The views of a scene show one set of named points, each view turned or mirrored, shifted and resized as a whole, with a little noise and some points left out.
In the rows, 128 means zero.

Scene 1
View 1
tavu: [133 112 125 122 104 172 100 165 169 118 152 126 110  74 130 117 127 100
 105  96 118 137 145 113 149 150 144 116 138 127 102  92 186 132 116 120
 172  88 123 133 121 122  89 141 147 114 112 150 142 143 101 144  93 120
 139  96]
lalov: [122 109 130 110 120 162 108 130 159 133 135 131 138  66 128 128 115 114
 127  97 128 142 132 135 139 157 155 121 137 103 125  97 172 137 134 125
 161 120 116 114 107 143 112 117 128 126 129 137 151 143 118 128 126 129
 115  92]
Tofek: [ 99 130 121 104 101 168  88 120 151 118 149 154 173  67  97 155 143  89
  79 118 113 156 139 116 110 131 114 111 153 151 139  74 207 138 105 112
 153 137 129 145 126 126  94 118 133  85 146 100 137 113 129 131 105 136
 124  81]
dak: [118 114 127 126  75 175  37 159 171 117 176 138 144  96 101 131 131  87
 106 116 101 170 152 103 118 103 115 153 152 142 124  68 184 140  66  84
 159  90 112 172 162  94 129 159 152 122 131 155 130 110 106 162  80  89
 128 126]
tozuz: [116 134  97  87  93 156  45 130 177 151 145 138 121 100  99 105  90  88
 120 100 102 157 159 140 126 112 139 143 156 131 120  99 174 102  74  79
 166 133  87 158 134 125 119  95 126 141 161 140 139 134 110 154  85  82
 120 117]
zaka: [ 94 103 158 134 116 176 123 136 137  89 149 148 198  46 122 183 172 112
  78 129 134 152 119  96 115 160 115  98 136 136 146  67 209 175 150 146
 151 111 158 119 119 127  97 150 151  78 107 105 142 110 136 117 133 167
 127  68]
zefip: [137 116 135 123 122 178 147 127 148 118 141 147 136  40 136 150 141 119
 122  87 133 134 119 132 128 183 156 113 132  97 127  85 185 156 147 144
 149 117 134  97  98 152  93 131 115  92 124 135 161 148 125 103 134 157
 110  74]
vebep: [ 71  77 163 123 131 147  68 149 155 115 134 117 195  85 125 149 136 118
  97 138 148 164 137 100 141 134 134 104 139 128 140  88 184 156 159 131
 161  97 129 128 121 114 136 125 178 135 107 121 132 102 126 154 129 124
 132  89]
dibov: [ 73  84 141  98 139 125  52 135 169 153 117 108 167 105 123 108  92 120
 131 127 147 158 151 132 160 127 161 114 140 106 129 117 159 123 155 114
 173 121 102 123 111 126 147  82 162 174 129 135 139 124 121 158 129  98
 122 105]
galut: [146 126 136 147  68 209 110 168 156  80 192 153 132  50 117 167 177  87
  79 103  97 145 131  88 105 148 101 130 145 150 122  50 214 168  79 121
 152  78 150 151 148 102  75 203 141  57 105 148 135 123 109 129  80 140
 137  93]
Kipe: [127 112 127 117  98 170  63 139 168 135 155 138 130  88 113 124 116 104
 140  97 113 161 142 130 126 129 145 155 147 104 129  85 169 136  89  97
 154 110 101 139 137 122 133 134 130 136 142 157 147 133 113 143 106  96
 108 118]
zefo: [103 142 123  99 105 171  89  90 147 133 150 168 185  64  89 166 135  94
 110 116 109 163 127 135  92 129 119 132 158 128 158  69 195 140  97  98
 138 163 118 134 125 141 116 108 106  94 167 103 151 114 145 116 123 130
  96  86]
kado: [143 114 133 132 101 185 108 146 159 114 164 143 127  59 129 142 138 108
 124  91 114 148 129 121 120 154 142 139 138 106 125  77 182 153 109 117
 152 100 126 121 128 126 107 157 125 104 120 154 152 137 116 121 111 127
 111 102]
vozi: [100  99 152 132 108 165  75 134 153 113 154 139 183  74 112 161 138 111
 114 121 123 166 129 111 114 130 130 133 144 117 144  71 185 159 117 113
 147 109 124 130 136 118 134 142 144 120 126 130 141 110 130 134 125 122
 111  99]
View 2
dak: [158 155 167 145 150 160  59 118 210 197  93 171 123 120  88 160 195 167
 163  56 204 151 160  83 151 163 115 159 146 137 146 130 149 115 162 111
 109 149  79 121  87 121 170 100 137 108 175 128 138 166 155 150 166 160
 151 160]
kado: [107 119 166 145 108 175  80 127 160 166 130 149 113 137  84 151 189 118
  98 113 174 149 117  46  98 145 139 130 141  95 126 138 132 111  96 102
 139 139 106 145 170 131 151 111 132 124 126  87 120 146 108 132 155 140
  99 165]
lalov: [134  97 174 115 128 132  94 128 132 162 128 169 140 130  97 151 163 131
  71 121 145 158 107  37  74 136 172 117 116  83 123 147 125  87  86 133
 159 103 113 130 156 133 129  89 125 153 129 100 129 152 100 130 148 143
 116 176]
zefip: [109  82 161 137  91 159  85 138 106 146 159 153 126 144 112 152 177 115
  65 166 134 150  89  44  63 148 166 124 144  68 115 142 130 103  82 103
 156 120 110 147 219 144 139  98 103 158 102  75 131 147  88 123 142 126
  79 176]
galut: [105 141 125 190 103 218  59 143 178 178 130 143  99 140  92 149 198 114
 140 126 228 142 146 118 133 185  87 194 201 101 107 112 168 133 118  69
 117 182 101 164 186  99 182 129 120  81 117  83 123 160 117 109 172 150
  69 172]
vozi: [144 111 168 137 111 143  60 128 138 173 129 160 123 129 130 155 180 161
 129 120 134 152 116  74 121 163 151 149 150 106 135 136 132 125 147  99
 127 132  80 110 158 158 167 101  90 150 148  95 157 167 120 148 146 136
 126 159]
zaka: [130  91 134 157  91 155  68 153  89 168 156 157 119 136 161 150 165 139
 113 198 140 150 105 122 110 197 146 187 187  74 105 125 158 135 129  81
 137 134  96 123 221 138 172  96  60 157 121  74 162 178  86 111 150 130
  86 187]
Kipe: [139 126 189 126 135 144  78 114 186 176 111 163 129 130  75 157 192 151
 116  66 161 155 128  26 107 126 150 109 114 119 148 143 125  95 120 126
 137 120  89 127 116 141 142  98 145 132 154 119 125 147 141 156 156 148
 143 163]
Tofek: [165  98 135 133 128 142  77 149 140 178 145 173 149 149 116 156 189 164
 126 163 163 137 131  96  96 172 142 166 172 116 131 126 172  98 144  91
 127 116  80 131 167 112 148  68  97 142 130 146 148 155 154 110 171 139
 108 214]
zefo: [167  88 151 128 102 141  75 141 145 158 161 167 151 167 107 168 225 179
 122 166 119 128 118  49  74 145 153 132 157 139 155 130 159  90 157  74
 121 108  65 126 184 144 132  61  93 157 122 165 154 130 187 135 153 122
  98 215]
dibov: [181  96 195  82 166  73  95 113 125 185 101 192 155 100 129 156 131 172
  93  93 119 172 110  45 101 137 205 113  87  84 138 160 119  87 118 172
 161  74 102  80  92 148 133  67 108 187 179 103 155 185  92 154 143 146
 186 171]
tozuz: [182 122 173 102 174 124  96 119 203 188 107 188 160 133  61 165 191 174
 122  68 182 147 151  31  92 119 151 113 114 141 156 141 150  66 127 138
 134  98  82 130  82 108 121  60 159 131 166 175 126 143 178 141 169 159
 155 197]
View 3
galut: [165 151  70  95 148 172 118 171 162 133 143 138 158 115 147 189 159  89
  83 132  71  92 164 138  95 139 184 159 129 179  34  90 158 182  75 157
 124 106  74 204 156 154  94 134  61 184 172 180  64  57  77 119  89 133
 141 179]
Tofek: [168 176  81 123 131 138 107 164 167 152 142 147 139 119 135 154 134 102
 123  75 104 107 123 139 115 118 150 138  99 153 108  56 158 185 122 145
 123 108 121 191 151  79  93 120  89 193 154 177 121  45 136  97 105 114
 138 164]
dibov: [120 140 155  97  84  80  59 133 148 155 165 146  88 141 130  70 128 163
 198  30  86 120 115 152 182  90 116 144 100 148 194 104 143 144 190 125
 111 115 146 110 170  65 103 151  78 119 126 124  95  72 146 115 156  95
 146 159]
lalov: [166 140 127 110  85  95  85 143 151 121 165 168 108 119 116  96 141 111
 149  71  83 119 140 124 141  91 138 157 135 141 150  96 140 154 143 123
 118 134 134 147 157 113 117 114 105 136 129 151  98  39 122  98 115 115
 155 167]
tozuz: [153 176 121  94 119  94  92 140 169 167 196 113  98 130  88 117 128 105
 160  67 111  79 113 109 178  52 108 130  92 169 132  85  99 164 155 127
 127  70 153 140 161  98 104 131  68 139 131 108 161  60  86 171 158 143
 124 183]
Kipe: [155 143 132  94 120 110  81 139 165 147 200 134 110 140 114 117 150 116
 154  89  83  81 133 119 166  69 143 136 128 163 119 112 123 165 134 133
 122 108 134 126 144 117 109 132  67 126 147 130 117  67  88 137 144 149
 131 173]
kado: [174 134 115 107 109 127  95 147 154 120 175 161 126 124 126 127 159 107
 128 101  67 101 154 121 125  96 160 158 148 154 103 108 143 167 105 135
 120 131 115 151 148 139 117 117  85 138 142 163  81  51  94 106 109 138
 145 173]
zefo: [193 177  93 145 137 128  95 151 184 155 173 157 131 135 130 135 144  96
 143  71 118  80 103 120 129  81 153 105 109 137 125  59 152 201 119 138
 116 135 155 155 124  56 104  91  93 182 155 183 176  34 151  90 114 145
 124 149]
dak: [126 155 120  69 147 139  92 155 170 171 182 101 126 150 133 150 150 134
 143  97  86  71 135 140 168  93 146 137  97 186  83 113 131 167 129 154
 123  75 103 144 157 116  87 168  29 141 168 121  95  95  67 164 152 144
 125 177]
tavu: [145 143 111  82  99 111 104 152 146 130 149 146 113 105 109 122 139 111
 129  84  74 120 154 131 135 108 138 170 124 166 112 102 129 146 135 136
 122  96 108 172 175 145 108 141  86 143 133 137  68  50  85 131 119 105
 156 187]
vebep: [118 144 125  98 105 128  71 157 153 155 129 153 125 147 171 111 139 162
 173  58  74 126 121 176 143 139 152 145 101 152 149 101 181 156 156 145
 109 126 110 143 164  66  88 159  69 151 151 166  62  82 158  80 129  87
 155 150]
View 4
kado: [117  96  37 138 125 119 124 134 152 137 151 152  77  64  98 141 114 148
 121 106 153 168 126 112  85  54 143 121 122 146 149 185 111 134 141 114
 146 168 179  87 162 136 117 150 116  87 179 147 117 154 140 190  95 117
 134  80]
tozuz: [ 87 154 100 108 122 119 166 103 169 112 116 162  58 117 103 136  55 104
 141  71 108 215 200 136  15  29 162 154  92 119 158 153 109 150 156  53
 176 193 206 111 185 101 121 152 109 205 145 110 165 163 121 153  80 103
 121 122]
dibov: [ 68 171 115 129  71 176 146  96 168  75 140 130  35 103 129 123  74 142
 153  95 117 166 170 118  78  37 161 145  98 157 146 104 144 145 163 102
 125 160 173 101 139 144 106 126 152 231 152 135  56 116  75  75 113  79
 135  82]
zefo: [100  94  64  92 103 113 116  92 193 131 121 145  84  37  71 130  72 177
 123 144 176 205 217 111  35  70 115 106 113  95 128 177 103 166 190  91
 182 225 197 150 120 115 126 114 120 144 250 130 151 158 144 129  99  83
 131  82]
zaka: [138  62  30 140  71  90 103 108 144 151 155  94  96  44 128 142 132 228
 138 174 173 118 125  97 105 104 121  96 133 102 114 184 119 151 188 119
 145 221 150 148 101 144 121 124 145  86 226 168  69 113 123 129 116 117
 125  44]
Tofek: [117  91  62 113  95  78 135  98 157 140 129 116  89  76 114 134  82 186
 136 146 145 169 178 119  44  83 131 120 112  80 124 180 106 157 190  72
 177 238 180 152 122 112 124 136 126 140 211 144 135 137 128 135  94 112
 119  84]
vozi: [132 114  56 144  80 114 121  98 155 136 141 141  76  51 109 145 110 174
 127 107 154 181 154  88  82  63 138 112 145 132 140 138 131 159 170 110
 153 199 157 135 143 141 128 129 124 132 188 126  98 135 118 121 123 101
 133  61]
Kipe: [111 139  72 132 115 136 141 111 165 125 137 171  63  80  94 142  83 117
 123  69 132 208 163 110  58  29 154 136 120 152 166 145 122 145 142  96
 154 170 185  91 181 125 126 147 107 153 158 112 134 157 124 160 100 105
 133  91]
vebep: [130 128  69 156  56 113 126  86 143 132 148 114  68  67 144 146 119 193
 142 120 142 150 135  84  94  76 148 113 146 135 131 114 148 157 179 114
 132 200 138 141 124 151 129 128 147 155 175 135  50 108  88  92 136 107
 131  46]
zefip: [ 88  73  40 116 120 148 103 146 170 113 162 127  75  49  85 122 113 173
 124 157 177 139 136 122 101  74 126 107  99 140 135 203 108 132 157 135
 129 162 184  92 117 145 100 126 141  84 226 179  79 131 130 163  89 100
 136  63]
tavu: [113 106  59 139 118 110 148 137 137 129 149 134  67 118 133 135 111 138
 133 104 122 143 108 132  86  58 165 143 102 132 153 181 114 125 139  85
 144 169 172  89 167 122 109 169 125 123 142 165 100 137 115 179  82 136
 118  92]
galut: [182  55   1 155 110  33 131 125 121 203 144 130 112  71 128 166 143 175
 118 120 147 155  95  99  78  79 147 110 156 100 141 207 100 137 154  84
 176 222 157 131 172 117 137 172  98  31 166 149 146 149 155 219  95 159
 112  70]
View 5
vebep: [111 137  94 165 202 151  76 101 186 161 137  95 120 113 159 179 158  70
 158  86 112 217 110 135  42 145 151 123 154 121 142 158 108 126 105  85
 117  84  83 160  82  97 138  86 157 112 106 126  90 154 149  69 170 193
  95 122]
dibov: [142 106 119 163 166 156 103 107 126 189 127  68  88 135 179 181 174  96
 172  97 108 221  97 117  52 131 156 139 182 108 102 187 107  95 131  77
  97 116  70 150  49 164 129  79 160  99 128  99 113 145 163  89 108 183
  98 139]
tozuz: [131  87 130 183 115 171 129 111 121 165 132  46 117 142 198 111 116  89
 143 118 149 184 124  69  89 146 129 154 117  95 122 144 130 105 198 106
 118 132  86 110  83 164 130 125 151 139 132 102 101 113 139 162  76 167
 100 140]
Kipe: [131  98 112 158 127 153 100 120 150 161 122  87 131 149 175 119 132 101
 136 114 132 177  88  92  95 131 150 156 149 120 153 132 143 113 189 122
 128 122  84 124  94 125 120  89 152 137 137 114  99 112 128 141 102 167
  85 137]
vozi: [105 130  82 164 156 155  84 114 192 157 141 104 140 139 166 138 142  87
 146 101 115 187 101 120  65 152 155 140 144 135 159 129 138 130 138 108
 137  99  81 149 116  91 126  79 155 133  93 130  89 144 130 102 158 180
  92 127]
zefo: [ 83 134  67 190  96 180 114 159 180 179 191  78 148 166 170 115 114  88
 160 116 114 190 130 103  74 187 141 131 109 132 123 117 166 110 145 118
 135 137 106 155 150 123 129 100 140 138  52 128 104 165 128 152 149 189
 110 128]
dak: [109  98 117 174 160 155  92  68 164 130 106  73 149 118 189 100 114  75
 110 104 166 157 120  74  71 138 134 159 107 105 179 122 110 147 200 122
 157  95  82  98  93 101 127 115 170 148 131 123  74 103 119 130 129 159
  90 140]
kado: [131 127  93 149 143 135  85 155 194 149 141 123 149 145 147 126 122  97
 145 116 122 192  84 115 125 134 153 141 144 127 179 113 163 113 167 126
 107 116  93 147 112  73 124  97 135 153 151 131  95 120 124 134 120 188
  74 114]
Tofek: [ 89 140  86 193 141 174 107 143 197 157 180  74 143 136 167 131 105  64
 154 110 135 201 147 106  80 176 128 117  97 112 139 122 146 120 138 108
 115 113 104 152 126 100 137 130 139 146  82 133  89 154 131 130 151 193
 103 114]
lalov: [137 128 105 156 142 148  99 159 172 176 155 101 116 151 152 149 139  96
 166 115 108 216  91 123 110 140 152 134 159 120 141 140 157  93 145 104
  84 122  91 162  91 108 129  94 134 132 146 120 108 140 144 126 106 198
  81 118]
zefip: [128 150  79 152 142 141  89 196 214 175 179 128 136 161 133 157 131  94
 173 117  88 224  85 143 125 153 161 119 161 139 159 122 183  93 122 114
  84 123  98 186 121  68 126  89 120 139 131 135 108 153 134 121 135 211
  74 101]
zaka: [ 93 175  61 171 184 149  73 151 244 153 181 124 148 131 132 163 127  60
 164  95 106 222 124 149  78 170 146 105 126 134 168 116 150 124  92 104
 111  90 100 185 135  42 136 105 135 142  89 151  81 174 133  85 195 212
  94  98]
tavu: [139 128 123 157 174 137  96 139 184 139 133  94 124 123 152 139 115  74
 144 113 139 212 106 110 123 128 133 129 136  98 173 128 141 107 161 113
  82 100  94 142  72  81 129 128 137 147 186 124  89 116 136 126 103 192
  77 106]

In a view up to two points have been moved. Name them for each view, in the order of its rows, or write none.
view 1: zefip
view 2: none
view 3: Tofek, dak
view 4: vebep
view 5: none
